Points, in no order, along strands that fork, close into loops and pass close to each other.
In the rows, zero is written as 128.
Two points are linked if the straight distance between their rows is under 223.
<925>: [147 106 163 132 115 138 140 100 148 179 108 144 135 130 125  75  89  98
 144 172 147 123  87 159  78  77  59 122  93  94 149 150 152 161  84 119
 139 105  79 126 119 134 160 190 189 101 125 122 124  86 134  84 133 178
 123  94 127 128 112  88 138]
<47>: [120  90 157 138  45 159 117 126 163 135 140  98 106  96  93 121  85 146
 114 115 138 210 154 147 116 190 129 120 123 136 152 179 111 140 139 126
 125 148 159  95 114 148 126 110 104 136 136 140 158 158 131 131 123 156
 168 134 132 132  98  73 142]
<164>: [170 133 150 131 140 151 152 121 154 161 151 140 139 118 171 115 114 111
 139 144 174 132 205  82 143 106 102  98 165  93 139 189 146 134  99 121
  85 133 159  78 108  86 131 213 143 116 156 127 137  79 110  99 113  90
 105 180  91  94 122 135 118]
<1109>: [105 121 120  89 139 113  84 135  98 174 126 135 125 118 151 153 118 106
 107 157 113 143 148 103 157 133 166  85 144 126 190 160 162 125 133 136
 148 114 140 161 118 154 116 165 140 120 140 143 121 145  91 118 119  96
 131 126 149  99 134 128 122]
<977>: [146 160 139 144 101 105 174 107 106 131 140 127 132 132 159  85 142 140
  94  78 148 135 177 107 163 110  97 134  87 126 118 136 133 128 132 170
 126 119 123 133  79 186 101 141 120  90  98 113 157 119  90  80  68 120
 103 114  78 154 110 121 162]
<633>: [ 87 115 164 133 141 122  76 148  88 135 131 157  88 132 101  78 129 125
 184  97 134 112 155 107 106  99 120 166  60 154 138 189 157 131 132 179
 134  88 110 187 103 138  92 159 189 128 151 140 124 150 116 143 104 139
 118  50  88 120 105 144 166]
<689>: [124 143 129 117 136  91 137 134  86 123 170 130 109 136 140 127  83 175
 145  83 128 177  94 142 137 141 126 155 146  35 111 124 135 136 140 114
 172 122 102 150 139  90 146 100 141 113 125 184 152 168 141 177 142 162
 146 154 154 153  77 170 117]
<193>: [113 167 147  87 180 112  96 127 103  80 129 127 149 110 103 157 109  87
 123 146 133  74 102 124 129 131 129 113 106 131 160 100 101  97 157 149
 119 143 145 180 195 158 143 113 159 144 136 127  79 107 114 118 119 129
 158 103 145 116 136 127 103]
<620>: [135  85 155 151 137 160  37 176 149  94 175 104 132 154 123 154  81 116
 155 101 106 146 150 124 163 130 198 142 201 135 121 168 106 130 189 115
 132  83 160 155 101 105 145 137 110 134 161 142 132 201 109 199 139 127
 140 148 148 112 119 176 142]
<528>: [ 93  90 134 153 142 137  53 174  86  93 162 155  98 120  64 150  78 150
 156 112 120 135 147 106 156 109 184 145 147 138 112 145 175 126 159 114
 142  60 164 174  95  76 145 110 159 137 159 177 126 192 117 209 150 156
 131  83 150 119 105 174 179]
<1021>: [117  87 148 119 178  89 160 109 151 121 110 116 141 122 125 132 183  78
 114 198 128  62  96 138 164 111 101  92 113 115 125 105 138 130  51 136
 129 160 146 140 157  93 142 169 123  77 147  91 101 108 159 108 153  71
 129  90 142 147 124 136  68]
<349>: [ 76  95 135 153 128 168  79 149 127  98 142 105 141 101 124 145 115 130
 157 117 120 143 142 131  98 183 147 163 149 155 110 100  73  87 119  81
  83 124 179 146 132 113 141 129  90 101 208 147 110 131 116 114 157 106
  98 120 125 134 133 133 134]
<28>: [137 105 133 144 123 167 194 109 188 136 125 144 116 146 164 104 184 157
 169 133  61  84 168 137 110  97 131 173 115 153 110 171  83 106 145 146
 118 139 141 108 165  70 146 133 139 163 143 102  97  92  77 144 163 102
 161 175 139 173 129 152 109]
<334>: [145 104 128 160 111 162  68 178 131  79 193  62 147 145 103 129  98 135
 164  86 125 108 205 147 132 136 180 178 182 177 147 196  96 109 184  94
  95 101 188 112  97 155 134 112  98 173 160 108 117 150  87 157 115 131
 133 140 127 117 151 157 140]
<230>: [129 122  98 158 128  93 146 147 117 140 154 155  52 141 174 139 182 160
 136 121  69 126  93 121 113 173 108 169  71 130 108  70 101 145 120 154
 162 151  94 163 170  53 148  86 117 122 111 129 150 154 167 171 180 114
 149 140  95 135 116 161  97]
<548>: [162 150  83 147  99 178 120 101 153 172 144 130  97  87 164 143 140 147
 119 148 117 150 177 101 121 139 134 109 228 143 130 157 154 151 131 130
 131 152 145  87 113 156 129 119 162 151 104 134 129 137 102 150 110 127
  98 156  93 107 124 136  97]
<800>: [141 141 156 170 105 132 178  78 152  69 135 135 117 135 167 140 160 128
  92 134 103 123 125 112 129 149 118  94 141 117 101 117 105 135 124 126
  96 195 148 103 142 177 161 113  64 119 134  97 123 118 121  83 121 123
 131 150 108 148 124 119 112]
<750>: [123 143  91 158 110 103 150 140 130  90 128  99 150  75  85 126 151  89
 109 104 178 132 170 114 156 138 160 145 159 165 103 183 134 149 141 165
 105 144 154  75  97 127  92 148 150 147 128 115 140 147 155 173 109 104
 141 120 125 119 138 129 155]
<1036>: [117 153  99 117 167  95 114 134  75 124 164 123 193 140 142 135 116 168
 143  99 141 138 125 164 146 107 148 152 170 149 133  85 114 167  84 142
 157 100 137 167 124 131 117 113 122 105 162 140 152 122 113 130 137 136
 125 117  86 140 169 157 135]
<843>: [125 160  92  92 199  91 108 168  76 110 121 157 134  97  99 122 112 121
 141 175 163  41  88  88 118 117 130 129 103 136 138 105 130 145 137 165
 155 106 106 188 203  97 105 139 190 135 132 107  85 100 127 152 136 126
 137  64 124  80 108 172 116]
<367>: [125 138 109 151 173  48 147 147  82 127 180 178  98 132 139 116 121 145
 132 123 127 123  90 108 158 152  95 144  81  91  96  93 137 151 104 139
 154 101  92 180 170  45 160 111 138 109 121 156 179 146 157 182 149 144
 158 116 118 129  89 174 150]
<531>: [110 124 114  99 184 109 120 143  91 153 130 180 110 137 129 120 127 103
 148 178 134  59 104  64 154 127 134 103  64 122 136  87 139 104  85 136
 129  82 117 185 133  67 138 166 172 121 140 117 138 107 123 127 143  84
 113 110 137  70 132 150 111]
<708>: [132 177  97 110 133 114 177 124 131 161 144 100 112 136 154  98 145 175
 134  95  95 141 120 158  89 140  99 159  97 128 138 120 116 143 151 145
 172 151 104 182 211 146  91  78 115 129 126 112 147  77 100 137 124 131
 141 122 119 181 126 134  91]
<160>: [158  68 188 128  69 163 166 100 183 148 143 148  72 135  72  77 117 139
 100 141 131 153 128 137 113 109  95  98  99 108 135 184 136 138  98 140
 147 149  79 131 106 110 154 117 187 153 124 156 141 150 159 143 134 153
 169  69 169 122  98 125 133]
<868>: [111 177 124 108 151 113 153 101 150  99  66 115 186 131 169 131 144  91
 150 169 123  92  68 172 101 114  78 141 115 111  70  81 112 108 152 109
 113 156  82 105 169 141 109 125  97 110  94  94 124  81 167  65  98 153
  65 156 141 173 133 101 141]
<286>: [120  59 160 122 101 149 132 115 162 173 124 174 105 155  94  89 122 117
 154 172 109 108  90 133  76  96 111 130  87 116 149 133 144 142  81 122
 162 116  84 147 127  84 147 140 215 139 146 133 102 141 135 131 182 146
 145  91 190 133 126 149 141]
<628>: [167 194  64 133  90 162 209  84 156 120 140  89 139  89 123 128 160 153
  84 112 102 121 164 144 125 149 126 118 203 124 101 113 139 129 172 122
 116 173 168  97 165 146 116  46  99 174 112 101 143  87 122 154 124 131
 133 168 150 116 183 130  93]
<119>: [ 97  79 149 116 121 171  92 127 137 126 133 127 100 112  74  97 148 144
 103 126 134 158 112 151  56 107 121 126  94 175 209 108 112 132 111 137
 183 137 144 170 157 152 108 114 141 108 177 147 104 102 128 118 174 120
 153  39 126 142 121 111 127]
<359>: [ 91 174  93 125 122  48 125 142 105  81  79 168 189  98 165 163  91 111
 162 147 118  97  94 151 163 142 139 179  88 101  85  93  71 147 189 177
 123 123  87  98 157  88 124 122 132 117 119 129 109 158 131 100 146 161
 169 186 120 163  82 124 184]
<424>: [ 87 134  98 113 120  95 144 119  92 141 116 141 119 121 123 131  85 119
 104 128 144 150 144 109 149 195 108 119  89  94 136  96 128  79  74  72
 112  79 128 139  97 104 147 138 115 116 159 154 152 116 116 102 122 112
  94 132 168 112 126 120 160]
<341>: [ 89 151 195 115 123 124  58 143 134 107 135 103 100 126 121 153 100 119
 124 157 104 105 141 154 126 131  91 127  73 150 183 188 170  90 193 101
  79 104 176 147 135 184 121 142  61  97 106 118 131 102  93  99  85 150
 128  80 113 146  97 100 167]
<975>: [153 117 125 168  92 126 170  92 155  86 151  66 151  90 119 140 169 119
  88 114 136 127 173 136 170 115 161 100 241 155 112 179 124 160 120 161
 125 168 165  67  82 148 118 108 100 123 141 111 121 166 140 141  92 110
 156 113 114 146 154 167 132]
<929>: [134 130  81 131 180 121 114 152  93 152 104 147  99 129 132 146 203 108
 149 128 140  82 123 119 103 130 171 130 158 156  83  81 130 124  89 140
 169 130 133  97 118 101 100 149 183 140 106  95  79 146 143 162 165  81
 112 130 131  73 200 192  89]
<1014>: [ 92  90 180 139  88 178  28 129 164 109 163  96 104 144 103 167  73 128
 137 124  92 192 123 181 111 170 125 106 141 158 169 153  99 100 167 117
 133 135 182 133 127 165 149 104  65 146 161 144 163 159 113 122 129 147
 178 112 112 151 117  94 152]
<960>: [ 70 120 127 180 139 119 112 155 144 120 129 143 137 135 125 147 116 123
 179 111 117 138 138 148 167 153 155 170 145 143  56 138 126 102 112  99
 103  81 123  94  69  72 148 145 131 136 150 150 151 184 154 181 122 136
 112 188 122 139 131 129 172]
<860>: [171 114 150 123 112 170 152 123 134 130 108 137 122 124 110 106  99 119
 110 129 171 119 139  82  95 140 121 122 114 141 161 128  94 138  93 129
  97 157 109 124 144 175 159 121 150 184 120 151 106  97 153  94 120 137
 112 121 111  98 140  78 113]
<1046>: [142 120 141 148 117 112 145 119 108 134 131 159 125 144 126  39 104 135
 162  51 153 155 139 134 108 101 107 173  63 117 121 144 134 128 137 175
 146  96  84 147  86 166 119 147 182 124 111 138 126 142 108  99 107 153
 133  81  77 140 101 134 176]
<469>: [ 79  91 204 141 145 168  80 138  91 141 165 101  96 122 111  98 112  90
 152 124 148 127 195  88 133 140 126 144  98  94 154 179 169  49 128  88
  77  62 181 163  73 112 130 172 120 105 184 177 122 152 121 104  66 106
  68  96 140 104 116 172 137]
<410>: [108 136 137  82 141 142 108 135  99 149  78 112 133 146 125 117  61 123
  89 158 142 125  88 107  85 102 113 106  92 102 155 107 164 101 125  72
 106 103 117 151 124 209 117 148  96 112 110 120  86  57 127  48  94 155
  73  95 130  95 118  64 113]
<1012>: [ 99 146 165 130 149 154  63 151 121 117 172  80 112 121 118 109 103 152
 116  98 157 149 184 133 128 140 110 156 113 151 176 182 145  67 167  77
  86  95 179 156  99 162 113 134  99 109 133 144 125 115  96 115  75 122
  84  83 102 100 100 124 154]
<847>: [176 173  81 125 143  86 187 120 105 102 102 116 182 174 159 162 200 121
  87 109 117  88  89 116 179 122 135 135 132 127 114  53 128 168 145 141
 115 146  95  96 173 111  95  54  26 142  86  78 178 125 182 131 138 124
 127 215 132 128 193 107 109]
<1180>: [ 94 165  87 149 117  43 162 123 119 129 106 135 180 121 150 129 151 115
 137  98 121 130 118 163 163 127 143 181  99 101  74 118  99 157 148 194
 144 121  97  73 102  87  77 120 138 163 121 121 140 159 140 143 135 142
 170 199 109 162 128 136 151]
<741>: [147 158 161  70 146  66 135 108  82 127 162 140 149 142 145 112 133 128
 117 142 160 148 126 107 150  61 106 117 135  94 158 160 180 174 123 171
 150 135 104 179 167 159  94 118 154 122 108 160 142 111 124 109  77 151
 132  92 132 160  97 172 121]
<541>: [143 135  92 113 114 112 187 127 137 161  84 109 128 142 118 103 141 131
  93 144 126  90 166 115 123 129  79 107  91 112 111 153 167  84 116  98
 104 112 128 107 107 149 108 165  99 133  96  60 139  54 124 100  99  89
  68 145 164 117 168  89 105]
<835>: [147  69 136 125 119 153 136 107 160 119 149 106  87  97 109 137 155 152
  81 125 154 192 156 102 105 171 136 107 178 128 152 113  91 159  66 151
 153 191 127 130 142 133 137 108 145  98 178 174 117 189 176 131 145 105
 121 126 136 125  99 132 106]
<1052>: [120 139 131 102 140 160 117 123 149 139  73  97 104 110 108 149 116  85
  78 180 104 125  77 151  88 124 106  65 129 125 135  85 150 113 131  86
 113 170 128 120 157 206 140 129 114 128 100 102 100  73 139  89 128 121
 109 108 179 118 149  53  61]
<268>: [173  64 187 167 134 134  72 147 159  94 119 138  92 144 116 149 157 104
 129  97 161 171 117  78 164 138 187 104 106 147 123 145 114 117 137 163
 107 139  80 111  85 147 130 129 128 118 121 153 136 237 183 186 112 105
 129 125 130 118 116 123 158]
<1142>: [180 166  93 117 143  58 169 133  72 154 130 140 179 160 156 135 177 143
 123 104 143 116 109 106 160  93 107 118 135  94 121 100 155 202 123 159
 150 146 104 149 154 121  73 116  94 120  79 105 194 125 173 152 128 108
 132 154 112 131 165 146  98]
<1026>: [123 134 131 136 109 195 105 140 100 141 107 166 125 116 192 154  70 137
 177 116 129 153 121  88  75 159 138 161 138  98 111  74  92  91 150  78
 102 103 114 112 107 136 148 144 121 121 125 169  95 137  97  79 109 156
  61 161 109 118  87 119 158]
<1037>: [193 128 138 105 160  62 170 108  93 139 155 122 138 163 162 127 151 111
  92 106 156 171 121  81 171 114 128  76 158  75 138 122 159 195  83 168
 158 163  95 141 134 145  98 131 130 126 114 140 140 159 157 107 100  97
 130 139 133 128 160 152  82]
<677>: [171 147  90 133 159 139  42 157 156 136 165 118 106 167 127 155 115 165
 169 101  83 173 118 171 102 135 169 126 206 150 122 126 113 182 139 135
 180 175 137 148 154 121  99  76 143 151 127 120 170 205 147 216 131 156
 158 157 101 112 114 137  86]
<1009>: [126 159 142  89 150 121 120 124 114 121 133 116 121 114  99 145  97 113
  78 171 129 110  82 133 119 113 120  77 135 100 184 128 153 135 156 119
 141 157 171 169 210 178 148 138 103 123 107 107 109  35 113 110 128 119
 159  92 151 115 113 109  74]
<919>: [132  86 103 107 149 139 114 146 118 137 128 118  65 100  69 127 176 138
  80 106 169 166 128  93 106 145 153 100 138 134 170  91 139 145  97 136
 166 165 134 136 151 117 101 108 173 117 149 127  84 178 155 150 168  76
 127  84 188  72 151 165  85]
<1043>: [137  97 156 138  51 158 186 133 173 128 112 126  91  95  75 100 117 126
 112 119 156 154 177 121  97 171  91 133  62 139 162 212 121 143 121 156
  90 172 124  79 159 162 126 128 123 176 121 135 139 119 154 121 104 132
 146  97 113 109 107  38 137]
<1131>: [153  99 204 156 132 119 101 124 154  93 103 160 111 170 162 154 180 105
 132 138 112  90 104 104 158  94 160 107  97 167 101 127 128 138 118 156
 102 153 100 136 130 173 125 142 112 117  96 137 121 195 150 129 118 125
 132 106  92 162 114 127 154]
<516>: [124  96 151  96 134 117 153 103 177 130 111 100 112 112 108 115 150 144
  96 151 120 168 111 172 109 150  97 112 125 172 150  97 107 130  62 134
 164 181  88 149 165 151 121 104 142  97 167 141 119 132 152 105 147 126
 131  88 140 167 134  91 116]
<124>: [158 114  60 146 159 117 168 126 145 148 103 144 125 134 124 135 212 101
 138 129 126 103 149  98 144  83 171 114 153 151 101 161 126 178  96 176
 127 153 140  75 130  90  98 143 166 179 124  97  88 146 161 151 154  69
 174 145 121 123 182 189  76]
<886>: [133  77 165 145  88  66 176 129 137 103 112 141 114 132 107 144 157 137
  99 157 132 100 129 113 184 108 132 130  66 150 128 152 135 134 108 165
 110 119 132 132 111 115 141 135 103  89 126 120 121 159 118 128 130 102
 161 103 138 166 105 130 174]
<1103>: [ 83 189 146 123 164  97  78 130 118 132  72 132 120 101 150 154 132 103
 157 145 120 124  66 152  96 152 100 150  98  90  91 106 144  98 184 116
 123 164  90 121 162 146 101 145 131 107  96 122 139 128 167 125 104 150
 101 149 129 128 105 100 124]
<713>: [157  69 173 150 100 186 153 127 162 145 130 144 108  95 134  91 127 117
 135 134 170 126 176  66  73 113  95 138 112 110 151 157 114 136 106 118
  84 140 147 109 127 137 143 177 159 120 155 138  83  85 141  95 143  98
  97 110 105 101 107 142 109]
<64>: [ 86 155 148 127 136 158  74 158 111 132  80 118 140 136 163 150  95 117
 217 111 110 121 113 145  87 182 129 186 115  90  76 135 123  78 193  88
  92 127 107 106 125 143 106 150  85 150 110 133 138 158 137 116  87 160
  77 183 119 126 111 110 130]
<1018>: [120 126 126  90 121 131 140 135 122 131 132 130 172 121 147 122  71 157
 162 152 111 120  74 196  82 106 115 161 136 123 141 107 104 136 159 107
 162 128 112 147 178  91 152 133 148 102 136 129 104  92  97 106 174 167
 155 137 142 154  97 110 134]
<724>: [107  48 198 116  71  89  77 126 120 119 115 142 127 126  82 158 130 106
 112 181 136 118 138 115 154 106 140 115  88 173 201 164 135 157 128 179
 103  99 140 161  97 147 135 135 114  95 164 152 100 171 104  99 146 134
 146  79 119 143 106  96 193]
<406>: [138 124 179 154 119 161 124  93 122  65 182 109 109 119 148 118  94 131
  95  96 148 182 141  91 118 151 100 116 153 113 125  99 109 105 104 112
  87 135 166 136 102 189 173 112  64 115 145 140 137 115 111  91 105 152
 127  96  85 137 113 127 157]
<916>: [146 176 112 140 145 145 165 126 113  88  92 154 202 145 153 121 146 116
 144 156 160  70  98  91 111 107 115 131 132 153  86  70 105 134 106 125
  71 139  98 108 151 180 114 108  90 163  91 102 134  80 176  85 101 151
  74 163  75 113 147  90 131]
<427>: [113 133  86 171 109  66 141 139 132 129 114  86 148 128  98 146 167 121
 124  56 102 163 163 159 160 172 155 132 127 150  98 172 125 155 132 160
 125 126 135  72  77 120  81 126 100 140 133 109 150 199 159 176 133 108
 175 170 126 144 153 128 131]
<1183>: [158 106 136 121 152 122 127 134  91  88 129 128 174 118 211 174 163 136
 156 150 114 110 108 106 181 129 175 134 194  93 150  99 106 157 141  94
 124 136 128 126 144  75 156 140  65  82 132 130 125 173 112 123 160 104
 102 182 100 133 129 129 121]
<159>: [133 117 105 140 115 109 103 153 111 149 139 136  98 137 142 144 129 142
 166  95  98 146 112 153  91 118 144 143 157 100 105 160 151 189 164 138
 177 144 140 132 123  91 114 132 160 125 111 145 135 169 124 185 154 138
 162 156 129 124 102 164  92]
<787>: [173 160  92 142 145 147 206 108 192 148 164 112 131 141  95  57 146 152
 111 145 129  99 111 167 104 118  81 124 152 136  72 102 138 165  71 118
 167 134  98 142 149 115 143  96 185 171 108 120 135  88 169 175 145 141
 154  85 141 137 178 161 103]
<1090>: [148 189  94  97  72 169 147 127 168 150  96  74 168 119  97 113 130 150
 108 120 113 135 131 208 112  74  84 136 159 154 137 132 171 135 211 135
 106 156 132  73 127 193  88  96 119 142  79 103 147  60 111 127 121 162
 115 147 167 133 168  68 109]
<937>: [135 176  54 133 128 120 183 131 127 124 122  95 133  76  89 140 157 132
 113 162 145 105 110 154 118 172 114 144 152 161 124 110 119 145 137 119
 129 178 144  90 175 145 142  92 136 170 120 103 120  65 151 152 148 122
 137 142 124 109 150 105  68]
<903>: [109  75 184 117 140 122 118 117 119 152 145 199  85 137 104 108 107 122
 155 171 127 142  95 101 155  74 121 112  88  85 155 155 180 144 111 134
 167  85  88 189 132  58 153 145 205 109 168 177 137 162 139 150 141 143
 144  80 198 112  73 161 146]
<839>: [116 152  62 110 131  63 144 133  83 166  93 143 126 123 121 156 114 100
  96 134 132  92  99 111 156 161 112  85  84  80 120 100 143  92 145  96
 132  91 137 127 102 112 133 148 100 122  85  81 158  93 113 100 133 102
 108 163 177  99 144 113 114]
<325>: [ 91 112 139  87 127 157  95 117 148 161 130 104 134 127 104 112  77 160
 111 153 125 171  82 188  59  87 108 120 124 158 191 131 108 124 164 116
 202 125 142 140 178 140 152  93 142 112 163 138  87  79  95  87 177 179
 174  73 142 175 106  87 115]
<27>: [122 105 115 107 123 115  99 119 127 175 138 181  53 113 117 135 138 111
 120 168 123 177 140  75 142 128 149  85  95 101 180 184 176 140 148 149
 146 125 105 174 143  74 112 145 196 122 152 156 155 144 118 150 132  98
 170 102 175  95  73 139 117]
<703>: [ 94 155  75 137 152  79 179 108 124 112 113  99 135  77 121 164 193  96
  78 201 138  75  91 113 153 148 112  96 171 128 110  92 136 130  75 143
 115 176 165  92 157 117 144 111 119 123 113  89 118  93 162 151 142  89
 109 130 129 120 149 153  80]
<845>: [180 130 101 137 125 202 105 119 166 141 152 107 126 138 147 138  96 211
 159  80  71 186 116 173  78 152 144 131 201 141 127  97  88 138 149  92
 171 156 133 136 139 109 145  85 113 135 132 128 144 139 109 175 160 165
 144 172 105 116 122 111  94]
<112>: [104 150 110 157 142 161 134 136 102 107  85 157 142 106 159 121 125 125
 168 137 147  79 154  97 102 143 152 165 124 156  64 105 104  73 129 106
  83 104 147  91  87 138 121 156 121  97 128 101  88 113 109  77 117 130
  55 140  69 122 122 137 161]
<34>: [155 100  94 126 112 145 159 140 155 133 140 151 117 162 118 108 162 131
 176  93 116  96 174 114 148  66 167 162 123 143 114 204 109 151 157 159
 115 134 146 118 118  80 113 160 177 170 128 112  97 127  99 154 146  88
 186 147 157 116 154 199 112]
<77>: [141 105 128 103 125 165 107 165 164 101 183  70 131 144  82  86 122 160
 134  91 158 166 215 158 133 132 145 185 113 182 188 215 114  94 144 119
  90 125 161 118 103 115 122 133 136 130 157 146 120 121 115 139 112 121
 136 113 132  96 132 131 129]
<456>: [155 181 102  85  95 124 149 108 164 139 121  93 147 142  68 105 111 163
  63 130 133 139 112 207 153  80  98 104 127 183 145 124 147 123 158 125
 143 114 145 118 104 186 104  80 120  98  77 107 144  84 113 125 105 174
 155  65 141 133 150  64 168]
<667>: [129 161 120 132 145 155 109 131 112 133 166 118 112 152 138 120  64 193
 128  23 105 215 115 140  97 146 136 123 153  91 118 105 113 104 150 109
 194 103 129 171 130 132 120  77 114 155 133 154 161 145 128 169 131 174
 167 132 111 148 115 147 131]
<1011>: [ 89  89 149 146 148 155 117 153  95 133 120 132 153 110 144 114 130 123
 182 100 147 105 148 124 116 142 138 157 120 105 100 120 113  87 109 102
  90  68 182 112  80  85 126 208 105  59 179 127  99 130 123  79 146  87
  61 145 105 127 135 132 142]
<1017>: [151 118  95 149 169 120  87 171 123 146 134 133 126 138 158 160 178 137
 164  88 117 147 147 137 146 113 183 135 179 154 102 113 152 157 143 139
 180 130 144 121  94  68 110 162 165  94 129 117 136 190 127 182 152  83
 129 171 132 103 163 170 107]
<1171>: [106  62 178 130  74 138  44 132 116 135 117 139 126 148  98 188 100  95
 147 175  78 132 103 130 126 165 162 102 117 143 174 140 117 149 151 122
 109 129 156 144 131 139 142 132  68 127 151 140 134 168 119 110 170 130
 168 147 127 140 137  84 150]
<725>: [149  86 205 132 109 150 137  99 125  94 149 108 137 183 142 124  91  90
 113  84 140 177 132 122 151 128 111  93 113  74 115 142 115  99 122  98
  84 106 145 112  60 137 170 168  58 120 133 157 146 136 109  71 101 128
 147 135 133 133 135 134 145]
<795>: [118 127 183 175  92 133 157  90 166  89 116  97 121 129 119 123 112  88
 104  60 169 167 189 104 174 161 137 117 129  93  84 157 103  60 124 114
  88 110 113  59  44 136 147 134  94 136 154 166 125 172 121 109  81 115
 121 142 142 142 126 144 181]
<853>: [114  80 188 128 128 168 108 126 139  81 135 163 126 146 102  98  95 134
 138  92 155 160 115 117  95 121 115 169  72 119 136  76  96  84 107  98
 114  88 107 147 102 110 178 136 150  97 161 189 109 120 123 100 156 155
  94  81 146 128 102 140 178]
<320>: [120 142 160  97 104 134  91 125 151 110 118  99 134 141 109 169  96 124
  65 147 119 145 126 171 155 112 121  75 125 152 143 148 173  93 178 100
 121 125 141 109  87 173 145 126  84  97  80 120 149 126 100 120  93 158
 143 106 164 145 117  88 168]
<285>: [173 143  98 129 147 149 146 152 110 126  98 143 142 129 126 153 150 118
 136 158 133  73  87 103 113 161 160 125 133 158 120 100  97 149 128 114
  83 169  92 103 178 141 136  94 119 191 104 110 108 112 172 142 128 142
 102 171 111  79 157  98  82]
<44>: [139 141 120 102 137 108 128 115 118 142  92 150 198 159 151 131 152 108
 138 134 118  98 141 157 156  99 161 120 133 164 129 125 108 113 124 141
 115 126 116  98  89 162 103 142 143 154 121 102 126  97 101  98 117 114
 131 196 117 140 182 104 148]
<116>: [106  95 156 154  98 176 104 116  92  87 146 156 125 106 120 126  80 137
  83 126 177 153 104  67  88 115 118 129 103 142 165  69 106 106 112 105
 110  80 157 162 122 166 166 108 111 114 136 178 106  92 107  81 139 165
 123  67 106 131  85 118 187]
<1081>: [ 70 151  84 149 141  86  89 172  46 113 155 141 131 128 120 162 109 147
 150  89 123 112 144 126 147 141 161 174 138 144 108 101 130 128 145 154
 142  77 151 179 117 115 122 120 131 148 158 136 100 157 101 166 140 132
 136 108 107 140 133 170 159]
<1175>: [131 173  98 127 137 144 191 100 113 156 139 136 125 145 131  62 137 146
 115 123 127  91 132 112 116  91 100 135 138 133 108  85 156 130  75 137
 171  96 100 154 122 179 129  94 194 172  98 125 104  97 126 110 105 146
  90  89 131 156 153 183 127]
<5>: [147 169 108 106 113 149 145 119 129 189 109 124 168 126 147  65  68 140
 134 130 133 129  73 174  63 101  64 147 111  77 124 117 129 161 132  91
 175 106  83 140 171 137 129 148 172 130 102  90 142  26 106 102 155 182
 133 131 122 126 113  97 117]
<49>: [137  90 128  89 189 114 171 136 135 130 107 149 109 152 146 116 159 118
 102 177 129  92  87  78 132 131 114 115  79 122 137  52 130  96  37 101
 127 124 103 166 167  86 141 145 124  99 114 115 106 125 155 105 157  89
  76 122 158 126 143 117  91]
<639>: [131 111 104 104 135 157  76 170 122 156 112 146 141 141 138 145 139 136
 120 136 115 129 138 144 126 133 167 104 100 196 176 126 113 101 137 128
 133  98 132 136 116 152 124 142 131 105 119 108 138 100  73 116 138 120
 121 150 115 101 140  71 136]
<1121>: [ 77 185 121 160  80 113 145  88 147 100 104 120 115 120 110 153 134  97
  97 115 112 140 154 153 155 181 115 117 125 133  70 120 119  70 129 131
 124 140 119  93  69 159 130  94 106 171 112 141 149 153 115 114  83 134
 143 139 148 178 151 137 159]
<671>: [132 169  78 113  82 142 148 110 148 204  96  96 120 100 120  96  99 139
  88 138 131 141 168 148 111  89  71  89 149  92 136 148 182 124 141 114
 144 120 118  84 106 180  97 147 141 143  88  85 139  41 102 111 113 126
  89 118 142 110 147  87  96]
<883>: [136 126 114 128 162 100 150 117 136 131 152 138 147 115 185 133 143 131
 147 146 153 139 135 114 167 147 113 128 161 105 129 154 114 163  80 139
 116 161 134 112 153  64 138 166 118 109 148 124 170 107 131 127 143  90
 128 173  82 136 113 132 118]
<702>: [131 131 127 142 102 182 154  88 198 117 161 118  77 108  67  97 106 164
 105 130 125 166 119 149  91 146  94 112 174 121 100 117 121 130  91 105
 173 156 142 130 133 108 169  91 188 152 117 154 123 135 162 181 149 150
 178  66 155 139 132 125 111]
<450>: [132 188 111  99 124 119 166  99 133 153 115 151 152 149 164 134 154 130
 112 150 126  85 121 129 171  59 131 116 160 114 117  82 160 105 128 144
 161 110 103 125 108 124 119 120 163 144  62 123 136 123 107 139 102 136
 106 156 161 144 144 153 126]
<387>: [143 161 100 110 151  64 136 133 106 123 113 126 182 132 135 139 144 117
 133 154 129 105  73 182 150  90 119 117 145 151 121  69 139 205 104 177
 176 139 110 136 171 118 119 115 125 105  94 104 151 116 129 160 176 152
 170 125 109 156 146 142 123]
<603>: [ 97 109 158 138 190 160  58 145  94 159 141 144 100 141 114 106 127 111
 203 107 145 115 167  87 121 120 138 124  99 128 135 179 179  90 133 137
 106  76 148 168  87 124 115 183 169 155 148 146 141 137 139 124  64 108
  91 107 105  78 145 158 113]
<1047>: [107 172 115  97 125  71 115 146  99 103 124 146 209 115 182 184 103 108
 149 166 108  81 109 145 207 125 150 151 179  98 112 112 128 128 167 124
 119 118 126  97 133  80 135 129 102 120 126 125 137 150  98 133 147 151
 130 205 138 144 118 127 175]
<398>: [174 132  97 137 133 159 152  89 159 108 166 118 150 108 157 144 163 125
  98 166 130 127 164 136 174 116 185  89 250 177 139 123 114 151  74 139
 115 167 140  86 107 133 156  88 146 150 153 127 125 144 136 146 115 117
 122 163 110 108 158 156 113]
<996>: [119 102 139 159 111 142 181 100 171 129 110 142 130 149 185 138 185 125
 117 138  72  72 145 103 145 128 148 129 114 107 110 152 101  93 134 105
  81 141 147  85 137 118 150 136  69 131 121 106 101 128  97 104 132  94
 127 188 147 171 124 132 121]
<657>: [ 99 125 148 136 131 129  95 148 149 104  59 115 174 157 136 176 110  99
 170 115 120 152 118 165 150 166 164 149 109 128  86 150 114  96 154  89
  89 104  93  62 102 101 135 157  77 136 124 143 138 190 158 123 110 131
 115 201 151 131 136  86 180]
<1119>: [153 165  79 141 117 105 169 150 116 200 133 139  77 140 161 141 169 176
 148 124  63 102 118 114 100 191 104 152  81 123 130 124 128 165 168 124
 134 157 101 154 182 100 109  82  82 155 102 105 161 112 148 165 130 137
 122 153  95 130 107 120  89]

How many points has the smallest loop of links through each point below? Write - if it is on no loop.
<702> => 11
<677> => 5
<1090> => -
<1103> => -

A tip is a point with one link. Name the tips that can be reached along the links from each point below, in the order of the rows.
<1081> => <977>, <424>, <847>, <741>
<34> => <708>, <853>, <1121>
<925> => <919>
